The views of a scene show one set of named points, each view turned or mirrored, and shifted as a whole, with a little noise and some points left out.
In the rows, zero is written as 128.

Scene 1
View 1
subo: [172 113 108 159  96 138 196 124 130 166 150 154 174 163 119 136 162 116
 144 128  94 126 109 138 132 133 120 117 134 144 105 158 140 141 135 105
 221 109  75 130 119 138 132 137 162 121 166 139 112 110 124 138 137 117
 112 117 168 136 152 173  98 134 175]
sif: [171 108  97 139 109 138 137 113  77 157 128 147 136 139 132 113 135 106
 108 105 130 105 138 126 156 148 111 121 124 174 122 143 130 119 156 135
 212 110 108 133 109 114 128 135 146 146 165 162  84 109 133 106 147 115
  99 110 157 129 155 157  91 119 184]
famu: [177 129  83 150  98 128 177 135 111 181 136 163 153 164 138 140 133 122
 134 131  88 136 124 146 140 145 133 117 126 179  93 151 146 152 133 137
 180 108  94 118 145 128 162 162 161 104 128 146 133  98 142 120 128 107
 116 126 145 116 143 156  92 144 190]
supeb: [154 117  76 114 120 135 117 115  63 153 116 147 102 128 149 111 106 120
  89 116 157 115 128 126 168 156 116 127 114 198 117 124 139 107 149 156
 159 105 141 130 141 120 133 149 137 120 123 156  93 112 133  91 125 114
 105 114 134 110 142 134 100 135 180]
zigug: [170 113  89 143 109 146 147 124  80 159 134 144 143 134 124 113 146 110
 119 116 124 129 138 126 143 149 118 120 122 173 114 139 152 130 147 143
 187 108 104 120 128 123 134 140 152 131 147 143 107  98 134 118 133 117
  99 116 160 112 151 147  92 120 186]
nove: [174 109  99 155 104 148 166 126  95 159 142 144 161 140 115 118 163 108
 131 118 112 130 132 126 134 144 116 118 126 156 115 147 153 136 144 128
 206 110  87 122 121 128 129 134 159 135 160 138 108  98 129 131 136 120
  99 115 171 119 154 158  93 117 184]
nos: [170 119  87 142 104 134 159 125  95 168 133 154 142 151 136 127 134 117
 122 122 113 125 127 137 148 146 123 119 123 176 106 144 141 134 142 137
 187 108 103 125 134 124 145 150 155 119 141 149 112 105 136 115 132 112
 111 120 149 119 147 154  95 135 185]
Tiga: [160 120  80 137 110 143 166 132 104 160 137 148 141 141 128 125 140 125
 125 138 124 146 110 135 141 146 123 122 121 170 101 133 162 133 129 138
 157 105 109 117 154 142 138 151 154  98 118 125 127 104 127 123 111 117
 111 121 151 106 140 144 105 142 176]
Litas: [175 120  81 145 106 140 153 133  85 168 131 153 144 141 131 122 138 115
 123 121 109 137 139 134 142 151 125 118 121 181 105 141 156 141 142 150
 173 108 104 114 142 123 150 152 156 119 131 142 125  92 142 117 129 111
 104 122 151 106 145 146  91 128 193]
vovo: [134 108 103 118 118 136 170 107 127 140 139 144 125 150 136 129 129 134
 111 144 160 111  69 132 157 135 107 131 124 149 115 130 127  97 128 101
 187 105 121 151 131 153 102 133 140 101 144 135  82 143 100 117 115 127
 119 108 149 140 143 159 123 156 145]
tubab: [146 115  92 118 113 125 156 110 110 154 130 154 119 156 149 133 113 131
 106 135 146 108  90 139 164 141 114 128 123 172 110 136 121 107 135 119
 183 105 124 146 134 138 125 146 142 104 137 152  88 134 117 103 124 117
 120 112 138 136 142 157 113 155 161]
gole: [141 110  88 116 121 143 146 114  96 142 131 141 117 133 135 116 127 127
 104 134 163 122  96 127 158 146 109 130 117 166 116 123 143 103 135 129
 165 106 130 136 140 142 111 139 140 107 131 135  92 125 112 110 113 123
 110 110 147 120 143 144 115 144 160]
veko: [162 107  96 143 110 150 164 124  98 152 140 139 149 135 117 115 158 114
 124 125 129 132 118 125 138 144 115 122 124 156 114 138 156 126 139 127
 188 107  99 123 128 136 120 134 154 124 149 131 106 105 121 129 125 122
 101 114 166 116 149 152 102 125 174]
rol: [158 107  93 134 114 148 151 118  90 149 135 140 137 131 124 112 146 115
 115 123 142 126 118 123 147 146 111 125 121 162 119 133 149 117 143 131
 185 107 112 128 127 133 117 135 148 125 148 137  97 112 120 119 125 122
 100 112 160 118 148 149 103 127 172]
Rep: [146 111  87 125 117 146 158 122 103 146 136 142 129 135 129 119 137 127
 115 139 150 136  97 129 149 146 114 127 119 162 110 125 155 114 130 130
 159 105 120 127 148 147 118 141 146 101 125 125 107 117 114 120 109 123
 109 115 151 112 141 143 113 143 163]
nase: [151 106  94 127 117 148 148 116  91 145 133 139 129 129 126 112 140 119
 109 126 152 124 110 124 151 146 109 127 120 164 118 130 147 110 140 129
 178 106 119 131 131 136 113 134 143 120 144 135  92 116 116 117 121 123
 103 111 157 119 147 147 108 131 167]
dufe: [186 124  98 170  89 134 202 138 127 182 150 160 184 169 120 141 163 115
 154 128  66 141 125 144 124 138 132 111 132 155  94 164 150 164 132 120
 209 110  65 117 131 132 157 151 172 115 152 139 137  93 140 141 136 111
 113 126 166 123 150 171  87 132 191]
Vodu: [151 111  89 123 115 136 146 115  93 151 129 146 121 140 139 120 125 123
 105 126 149 116 107 131 159 146 113 127 120 173 115 131 136 109 140 131
 177 107 124 136 134 133 122 141 143 115 138 145  92 122 120 106 124 119
 109 111 145 123 144 149 108 141 168]
rik: [169 124  78 153 104 152 181 145 108 167 145 148 161 140 117 125 160 123
 141 143 104 167 119 135 124 149 130 119 121 164  95 136 183 152 122 143
 149 105  93 103 164 145 147 155 164  95 111 111 151  87 132 139 107 118
 107 126 159  92 139 142 100 135 185]
ledil: [170 119  89 147 104 140 172 130 106 167 139 151 154 150 128 129 146 119
 131 129 108 136 121 137 138 143 123 119 125 167 103 145 152 140 135 132
 183 107  94 120 140 133 142 148 158 112 137 137 122 101 132 125 125 115
 111 121 155 116 146 154  97 135 182]
karul: [165 129  84 155 100 140 209 146 141 173 153 158 170 162 122 145 156 134
 154 156  90 165  95 147 123 139 135 118 128 152  85 146 171 159 112 123
 158 105  82 111 168 157 152 159 168  77 113 110 155 100 126 146 104 116
 122 129 155 108 137 156 106 153 175]
View 2
Vodu: [126 168 143 106 108 126 105 126 108 117 136 104 110 110 141 140 140 111
 125 130 129 111 131 155 115 127 139 115 118 145 128 124 128 125 117 130
 139 157 141 112 110 126  89 127 140 108 118 138 111 105 137 106 130 132
 148  73 141 107  99 146 112 112 133]
Litas: [115 153 132 117 116 121 114 133 102 121 134  94 131  75 115 125 148 135
 132 122 123 123 161 158 114 133 115 125 132 149 121 103 138 113  87 123
 124 163 148  91  95 136  82 115 129 107 118 113 118 115 108 100 124 151
 146  97 161  92 132 132 156 103 152]
zigug: [121 164 126 101 119 125 114 121  99 121 140 102 125  78 128 133 143 130
 130 129 131 119 143 150 121 126 110 126 127 138 112 118 143 117  98 130
 130 170 153 102 108 131  86 111 142 106 110 119 107 129 125 112 114 149
 140  84 158  90 126 132 143 111 145]
karul: [122 132 128 150  80 121 119 170 129 130 126  98 118  62  60  72 150 140
 109 112 129 124 173 161 103 123 119 160 109 149 137  97 114 112  95 126
 133 132 116  82 139 128  96 150 115  83 107 124 130 159 101  86 158 129
 147 134 125 121 121 112 179 122 137]
Rep: [127 155 134 122 109 117 100 134 112 130 136 108 107 101 128 125 140 117
 119 137 135 117 140 159 113 119 141 123 105 135 126 110 125 116 124 136
 145 149 124 118 118 122  93 136 132  92 115 142 112 123 127 101 140 124
 146  87 128 120 111 141 116 114 124]
Tiga: [121 145 132 131 108 116 107 143 112 130 133 100 117  83 108 113 144 129
 122 129 128 121 159 161 110 126 131 130 112 143 127  99 127 111 106 130
 136 148 126 102 113 127  89 133 125  94 117 130 119 125 112  94 141 133
 147 103 138 113 124 134 142 110 137]
rol: [127 167 129 102 113 127 111 121 104 122 140 107 115  91 134 134 139 121
 124 135 135 114 131 149 120 121 120 124 117 132 116 125 137 121 115 137
 138 165 144 114 119 125  91 120 146 100 108 133 105 132 135 113 120 137
 140  79 144 101 114 136 125 117 132]
rik: [118 133 119 142 111 111 109 152 111 141 133  99 124  57  86  94 149 146
 119 128 134 129 176 162 109 122 116 145 110 136 121  85 130 101  98 133
 131 148 121  96 117 129  89 134 119  82 112 121 121 151  97  90 141 137
 143 123 140 113 145 121 167 112 140]
sif: [125 181 138  82 113 136 121 110  99 106 139 103 124  94 144 151 140 119
 133 124 126 110 123 144 124 130 110 118 138 145 115 140 145 130  98 127
 130 179 169 101 108 134  85 105 154 120 109 120 103 117 142 122 106 152
 141  65 166  80 105 137 131 113 145]
nos: [121 159 138 111 102 129 120 134 108 113 132  97 124  82 113 123 145 127
 127 116 124 116 147 154 115 132 116 131 131 152 126 118 133 123  90 122
 127 160 149  89 111 134  87 120 135 110 114 119 119 121 121 105 127 146
 145  91 154  94 114 131 152 111 146]
supeb: [118 163 146 108 132 116  93 118  95 122 136  97 120 116 162 160 143 111
 138 137 121 118 142 163 115 135 149  92 125 149 126 106 135 116 111 126
 134 165 145 116  75 129  80 114 135 115 134 134 111  70 125 101 123 138
 152  65 156 103 117 159 102  94 141]
nase: [128 167 133 105 114 125 105 121 105 125 139 110 110 100 139 137 139 115
 123 138 134 113 128 152 119 119 130 120 113 132 118 125 134 122 123 138
 143 162 140 119 117 123  91 125 145 100 111 139 106 126 138 111 125 130
 142  75 139 107 110 141 113 115 129]
gole: [128 164 142 113 111 121  99 127 109 124 136 109 105 115 143 139 139 108
 121 139 132 112 129 158 115 122 147 113 107 138 127 119 125 122 129 136
 146 153 129 123 114 121  92 133 139  99 118 148 109 109 138 103 135 123
 147  74 130 116 101 148 100 113 125]
nove: [126 168 121  98 106 133 126 124 106 117 140 106 124  68 112 121 142 134
 124 124 134 116 136 143 122 121  96 142 128 134 110 132 143 124  97 133
 131 171 157  97 130 131  91 115 148 101  97 117 107 156 130 118 114 150
 135  89 155  87 120 120 157 121 140]
View 3
famu: [163  94 146 117 158 158 131 127 133 112 163 158 141 115 154 132 119 172
 145 120 111 124  86 112 165 146 132 108 141 121  92 141 152 147 144 112
 127 102 125 140 137 103 112 139 117 142 140  92 146 107  85 115 115 168
 113 117 146  99 130 120 148 166 130]
rik: [144 103 149 108 155 147 111 129 124 112 175 161 126  85 150 133 133 160
 148 111 105 107  81  99 167 129 104  99 152 130  90 137 156 146 125 134
 126 105 127 151 128 121 112 160  85 158 126  86 141 139  94 148 108 190
 117 124 136  81 143 128 135 138 106]
Vodu: [145 121 156 104 155 159 126 118  97  96 144 129 154 129 157 146  95 138
 112 124 124 117  85 137 163 131 129 157 142 109 113 148 142 163 146 153
 135 111 140 127 133 132 111 128 113 135 130  96 113 113 120  85 148 131
 118 133 108 102 152 122 114 149 133]
sif: [146  98 162 138 160 160 140 105 101  97 169 140 175 157 169 142  94 153
  95 126 125 130  69 134 153 140 160 167 139 103 114 154 150 160 147 153
 111 125 143 125 122 102 122 131 125 146 117 106 117  94  98  86 150 120
 112 125 110  96 159 124 135 164 120]
vovo: [149 139 181  95 145 150 126 119 102  99 117 119 143 116 127 169  96 145
 102 124 127 125  84 145 149 122 119 156 164 116 112 146 125 146 140 175
 147 113 129 125 149 151 107 121 125 116 137 105  98 117 149  85 158 139
 127 150 114 109 131 143  99 140 157]
tubab: [157 128 159  97 153 162 131 125 106  98 124 124 151 128 146 152  92 144
 117 126 126 123  91 143 161 134 128 151 145 111 113 146 133 159 153 147
 146 105 133 124 146 137 107 117 127 120 141  99 114 106 127  73 149 131
 120 137 118 113 137 124 112 156 154]
veko: [140 107 171 126 153 147 126 111 108 105 166 145 151 119 150 150 114 155
 106 118 119 121  67 119 150 127 133 144 156 117 104 147 148 146 129 164
 117 123 133 136 126 118 119 146 108 150 117 102 117 121 110 121 137 152
 118 134 117  87 151 138 126 143 115]
karul: [158 107 162 103 148 143 117 135 143 121 156 162 114  73 128 144 141 178
 157 112 103 117  85 100 160 132  99  81 165 138  80 132 146 128 124 129
 137  99 112 151 145 125 107 152 102 141 142  92 142 134 103 149 105 206
 121 130 156  91 114 140 135 145 130]
supeb: [142 120 127  96 164 171 120 121  84  88 153 127 159 140 183 126  84 117
 120 125 125 104  94 137 180 135 130 166 117 101 121 150 151 188 159 137
 137 104 156 126 122 130 112 127  98 145 129  84 120 112 107  72 145 116
 114 122  95 101 173  99 114 149 120]
rol: [138 113 166 120 155 153 125 111 100  99 163 138 156 127 156 149 104 144
 104 120 121 119  72 128 155 127 133 154 150 111 110 149 147 155 135 163
 122 120 140 133 125 123 117 140 107 147 118 100 113 118 114 105 144 140
 118 133 109  91 157 132 121 143 117]
Rep: [140 128 158  96 152 153 114 123 100  99 145 133 139 107 147 148 107 137
 121 119 119 109  85 127 164 123 110 142 151 118 108 142 142 158 136 160
 138 108 137 136 133 142 109 139  99 140 128  92 114 131 125 107 139 151
 121 137 112  94 150 129 109 133 126]
subo: [158  93 191 143 149 142 141 112 136 117 161 156 150 121 129 160 125 191
 110 119 117 142  61 118 135 138 146 123 170 123  91 144 142 121 127 154
 114 125 114 136 142 101 120 141 135 136 126 115 125 103 104 125 132 167
 119 134 145  95 120 152 144 164 135]
nove: [143  93 174 144 155 147 134 107 116 108 179 153 159 129 153 148 118 169
 104 118 117 129  62 116 145 133 146 139 155 116  99 148 153 141 128 157
 106 127 131 136 123 101 124 148 115 153 113 107 123 111  95 124 135 153
 116 128 125  84 148 139 140 154 110]
nase: [136 122 163 111 153 153 121 113  92  96 154 131 152 123 154 150 101 136
 103 120 124 115  76 132 157 124 126 159 151 111 113 149 143 158 137 170
 128 118 142 131 127 133 116 138 103 144 118  98 108 124 123 101 149 137
 120 136 102  91 159 130 112 136 119]
ledil: [151 101 160 121 156 153 128 120 123 110 165 153 144 115 151 140 117 165
 128 119 114 122  77 115 159 135 131 123 149 119  97 143 150 146 135 137
 123 112 128 138 133 111 115 144 112 146 129  98 132 115  97 119 124 163
 116 125 133  93 138 129 137 154 123]
dufe: [163  76 173 147 154 146 142 118 151 124 179 171 145 115 140 144 136 200
 135 116 107 140  66 103 146 146 144  99 159 127  81 141 153 122 129 125
 108 117 112 143 137  84 120 149 129 146 131 107 147 101  79 139 111 183
 113 119 160  90 117 141 162 173 125]
Litas: [148  95 143 120 161 158 125 121 115 106 177 154 150 124 169 127 114 154
 131 119 114 114  81 114 168 139 134 129 134 115 101 145 157 160 142 127
 120 108 137 138 123 105 117 145 101 154 125  91 138 114  86 114 123 153
 112 118 124  89 154 116 141 155 110]
gole: [141 132 157  94 152 157 118 119  91  94 138 125 147 119 152 150  95 128
 111 123 125 110  86 137 164 124 117 157 147 111 116 146 139 165 143 163
 142 109 141 129 133 146 109 130 104 134 130  94 108 125 131  90 150 135
 122 140 103 100 155 125 104 136 132]
View 4
karul: [163  75 120  96 120  94 178  94 141  92 106 178 129 132  93  99 102  95
  98 144 127 129 161  81 145 108  95 134 113 127 126 134 120 122 121  95
 109 115 119 107 121 145 116 154 148 112 119 124 127 137 148 109  77 138
 100 112  98 112 141 136 101 162  98]
nove: [149 116 130 134 109 126 154  86 153 117 117 129 121 129 114  75 125 101
 138 123 162 102 133  85 139 104 126 122 146 142 117 105  93  84 145 123
 120 110 115 139 144 163 122 159 105 140 122 110 140 126 140 141 131 148
 138  96 131 128 130 110  96 129 111]
Tiga: [139 115 132 109 120 116 154  94 140 113 116 146 126 128 102  88 137 108
 117 137 136 119 141  86 128 105 110 134 123 127 129 128 118 112 152  89
 116 112 122 115 125 126 123 131 131 130 116 117 127 134 134 121  94 129
 125 101 107 119 143 115 100 107 119]
rik: [158 101 128 111 117  95 181  85 146 102 111 159 127 124  94  76 129  86
 121 141 139 130 146  78 136 105 110 128 114 125 119 129 111 102 151  86
  99 111 112 104 130 135 117 135 136 122 119 112 124 145 138 103  83 135
 109 102  99 121 137 120 109 145 113]
nos: [140 131 126 116 115 140 139  88 133 122 113 134 122 130 103  92 133 116
 125 131 144 101 151  83 131 104 121 140 127 127 125 127 111 101 151 105
 121 104 109 130 132 144 118 160 106 138 115 115 136 125 137 139 121 140
 130  92 127 135 141 108  91 104 122]
supeb: [113 166 141 116 122 154 117  93 129 138 124 111 124 123 107  87 175 130
 134 133 141 101 131  90 106 103 128 141 124 122 132 131 121 105 187  81
 125 102 117 122 128 107 129 118 107 148 108 111 129 125 119 141 118 119
 149  86 122 133 150  92  94  36 146]
ledil: [148 115 125 115 115 126 152  89 139 114 113 143 123 129 103  88 124 107
 122 133 144 108 148  84 136 105 117 134 128 130 122 123 109 103 143 105
 117 107 113 125 133 149 118 157 117 132 118 116 134 127 139 131 112 140
 125  98 121 128 138 116  95 123 113]
Vodu: [119 133 138 115 119 144 122 101 138 126 124 123 126 131 116  95 145 129
 123 129 141 102 129  94 119 104 118 133 140 137 137 117 119 113 155 103
 137 111 131 134 125 124 132 128 118 142 113 119 134 118 128 151 117 124
 148  96 124 119 147 106  89  65 126]
vovo: [108 101 139 109 122 141 114 120 145 118 130 132 128 137 129 112 122 141
 105 127 137 104 120 105 127 107 101 124 157 153 152 102 126 134 126 119
 160 123 160 147 110 128 142 124 140 137 115 132 137 108 133 167 112 119
 154 110 122  95 150 122  82  65 110]
Litas: [147 135 129 118 116 131 152  80 136 120 112 136 122 125  98  81 143 103
 132 133 145 108 149  80 128 103 125 139 119 121 118 130 108  94 164  94
 106 101 101 118 138 139 116 152 107 136 115 109 133 134 135 125 113 139
 126  90 120 138 139 106  99 111 125]
nase: [122 125 141 125 116 132 133 101 150 123 127 120 125 129 120  84 145 118
 131 126 150 108 117  94 122 104 119 121 148 143 133 106 110 105 158 107
 135 115 136 135 129 128 135 122 121 142 115 116 134 123 129 147 116 126
 152  98 122 113 143 106  93  76 121]
zigug: [141 136 135 129 113 134 146  84 146 124 118 123 122 126 109  74 145 106
 139 127 156 103 134  84 127 104 128 128 135 133 119 115  99  87 164 105
 115 105 111 131 142 144 121 146 103 142 118 107 135 128 133 135 125 139
 140  90 128 133 136 102  97 104 123]
tubab: [114 126 134 104 123 154 110 109 130 125 122 130 127 135 115 115 133 143
 109 131 132  99 139  97 123 105 109 140 138 137 144 122 129 130 139 106
 148 111 138 139 114 125 131 140 123 139 111 128 138 110 131 161 118 122
 146 100 125 116 152 114  82  58 122]
dufe: [174  98 113 116 109 120 168  81 138 104 100 160 119 136  95  92  96  97
 118 131 148 102 173  76 154 105 116 139 125 130 113 125  98  94 120 123
 109 103  95 130 141 183 105 201 106 126 124 117 141 127 155 130 122 158
 110  98 128 138 130 126  93 176  97]
subo: [154  92 121 121 111 127 149  94 147 107 112 147 122 138 114  97  95 110
 117 125 152  99 149  88 150 106 112 126 148 146 124 106 101 102 113 137
 132 112 121 148 134 177 119 182 112 132 124 122 145 115 150 151 129 150
 131 104 133 122 133 126  87 149  95]
rol: [129 125 138 127 115 131 138  96 150 123 124 121 124 128 118  80 141 113
 134 125 153 105 121  92 126 105 121 122 148 143 128 107 106  98 157 111
 130 113 130 136 133 138 131 131 116 142 118 113 136 123 131 145 122 131
 149  97 125 119 140 107  95  91 121]
veko: [139 113 136 128 112 122 150  93 154 117 123 130 124 128 117  77 131 106
 132 126 156 109 125  89 133 106 119 120 147 143 125 106 101  96 149 115
 124 115 128 135 136 148 128 139 116 137 120 113 136 125 136 139 117 136
 142  99 123 117 136 111  96 114 113]
famu: [154 122 119 104 117 131 151  84 125 114 103 154 123 132  89  99 121 111
 115 139 134 106 171  78 137 104 115 149 111 118 122 140 116 108 141  98
 110 100  98 118 129 149 109 175 113 129 116 118 134 129 143 128 109 142
 112  94 120 139 141 118  93 128 116]
View 5
rol: [105 115 114 122 133 110 108 117 119 103  86 134  88 164 139 153 118 124
 145 103 131 134 136  99 118 140 125 138 125 134 126 155  98 131 103 118
 130 147 127 146 117 107 101 134 128 125 138 120  66 130 137 123 133  89
 136 116 128 113 131 120 124 134 128]
dufe: [135  89 152 157 137  63  85 116 119  63  94 159 135 168 183 153 139 127
 127 109 116 143 102 113 119 100 112 118 139 129 127 158  68 134  80 132
 103 161 168  91  75 102  87 135 138  86 131 116 108  97 111 147 140  69
 104 146 135 103 168  78 124 125 110]
nos: [111 109 120 130 145  97 104 118 125  88  92 152 102 153 145 147 125 121
 140 102 133 144 122 115 123 116 125 144 132 129 122 147  95 127 100 122
 110 163 139 127 105 116  91 140 125 109 132 128  79 130 132 134 138  80
 124 131 131 130 144  95 110 130 112]
subo: [139  86 144 142 128  81  94 117 118  78 101 136 133 163 178 150 133 140
 125 114 121 150 120  95  99 121 117 110 128 125 134 161  74 134  82 117
 134 148 151 118  92 100 100 131 132  98 127 112 106 107 120 141 129  84
 110 129 141  99 158 105 127 139 122]
Vodu: [109 115 105 111 143 117 123 115 125 109  99 139  90 143 130 142 120 125
 143 103 140 144 139 105 118 136 131 143 117 128 121 147 111 126 115 113
 129 152 120 149 130 123  99 137 121 120 136 127  66 142 139 124 131  94
 136 117 132 132 126 122 106 136 127]
nase: [106 117 108 117 133 115 118 115 121 111  91 132  85 160 133 151 118 125
 146 103 134 134 140  99 118 144 127 138 118 134 124 154 106 130 110 118
 133 144 121 150 126 113 103 134 127 125 140 121  62 133 137 120 131  93
 139 114 130 115 126 128 119 137 133]
tubab: [123 103 103 106 146 113 133 113 131 108 119 141 107 124 135 132 129 135
 136 108 145 159 138 104 111 130 133 135 111 119 120 145 114 124 121 109
 136 154 120 148 138 133 100 139 115 108 129 128  76 148 136 129 127 100
 128 118 141 141 128 126  92 144 128]
ledil: [118 107 126 136 141  86 108 113 122  89  94 152 106 160 153 152 132 121
 139 104 125 136 118 113 128 120 118 130 127 135 120 154  93 130 102 132
 108 155 146 114 103 113  90 138 133 104 137 121  82 116 122 132 138  79
 122 134 131 112 147  99 116 126 120]
supeb: [ 84 133  89 105 155 128 120 119 128 111  85 149  68 142 105 143 111 109
 154  91 148 138 138 123 136 130 137 171 128 131 115 136 121 121 121 117
 110 166 111 158 135 130  92 143 114 129 139 139  48 159 150 120 139  88
 145 119 123 156 118 108  99 129 114]
sif: [ 97 113 117 119 137 119  84 129 120  88  73 131  97 161 140 145 103 125
 142 102 139 147 134 104 104 127 136 159 144 122 134 145  85 126  80  96
 131 164 124 159 104 100 102 139 116 128 127 128  74 145 155 132 133  86
 133 114 128 138 136  99 123 141 106]
gole: [109 118  98 107 140 117 136 111 125 120 103 136  83 144 125 146 123 125
 146 103 138 138 143 101 123 144 129 135 108 133 119 152 119 128 126 120
 134 143 117 152 142 128 101 135 124 122 140 123  58 139 136 118 130  98
 140 114 132 122 120 137 106 137 140]
vovo: [135  98 106 105 133 113 142 107 126 120 126 125 110 131 143 138 132 145
 133 116 139 155 147  87 101 148 128 114  96 123 125 157 114 129 124 108
 159 135 117 151 147 129 109 131 121 111 131 116  77 136 130 124 120 109
 130 111 144 115 125 152 103 150 148]
zigug: [ 97 119 121 131 138 104  94 121 118  91  73 142  88 171 140 155 114 115
 145  98 129 131 127 111 124 127 124 148 138 135 125 151  91 129  92 121
 113 158 134 136 103 103  94 137 129 122 138 124  68 128 138 127 140  78
 133 124 124 119 138  99 125 128 114]
karul: [145  98 136 151 145  56 134  97 126  94 120 170 118 158 168 158 161 122
 133 107 113 129 106 116 147 115 105  96 108 145 108 163 100 136 127 163
  93 143 166  73 105 129  81 133 147  79 146 113  91  87  89 134 140  77
 112 152 137  87 155 108 109 114 140]
Rep: [115 118 106 119 139 104 137 107 124 116 103 143  86 152 134 151 131 123
 146 103 131 131 136 104 132 142 121 126 107 139 115 156 116 130 128 133
 124 140 127 133 134 127  98 133 131 115 145 121  61 125 123 118 134  93
 137 123 131 111 126 132 110 130 141]
nove: [109 108 134 138 129  94  87 121 115  85  76 136 102 179 158 158 119 124
 140 106 123 134 124 101 112 128 119 134 136 133 132 159  79 133  81 119
 124 151 142 130  93  94  99 133 132 118 134 115  81 114 132 131 135  79
 125 124 127 103 147 101 137 132 118]
veko: [112 113 125 131 130  98 104 115 117  98  84 135  94 173 150 156 122 124
 142 105 125 131 131  99 117 137 120 129 125 137 127 160  92 133  98 124
 127 145 136 133 109 103  99 131 133 119 140 116  73 117 129 124 134  84
 131 121 129 101 139 116 130 131 130]
Tiga: [115 117 115 131 145  88 128 107 124 105  99 157  91 156 139 154 137 115
 144 100 125 128 122 115 143 126 117 129 117 141 112 154 109 131 123 144
 102 150 141 113 119 126  88 137 135 106 145 122  69 116 117 126 140  81
 130 134 130 111 136 113 109 121 131]
rik: [116 117 128 149 143  70 122 103 120  97  94 166  91 175 151 165 145 110
 146  98 114 114 111 121 155 122 106 120 119 152 108 161 103 134 121 163
  85 146 157  90 105 119  81 134 148 100 151 117  72  95 102 125 146  71
 126 147 126  90 146 102 121 109 134]
famu: [122 103 129 140 152  77 108 113 128  81 101 167 115 149 153 146 138 117
 135 102 128 143 109 125 136 101 120 136 132 130 115 146  93 127 106 135
  91 167 153 101  98 124  82 141 131  92 134 129  89 119 117 141 142  74
 115 145 134 129 153  83 102 122 110]

In a view up to two points have been moved. Name them for each view, in the order of its rows, or write -.
view 1 -> dufe
view 2 -> Litas, nos
view 3 -> nase
view 4 -> -
view 5 -> -
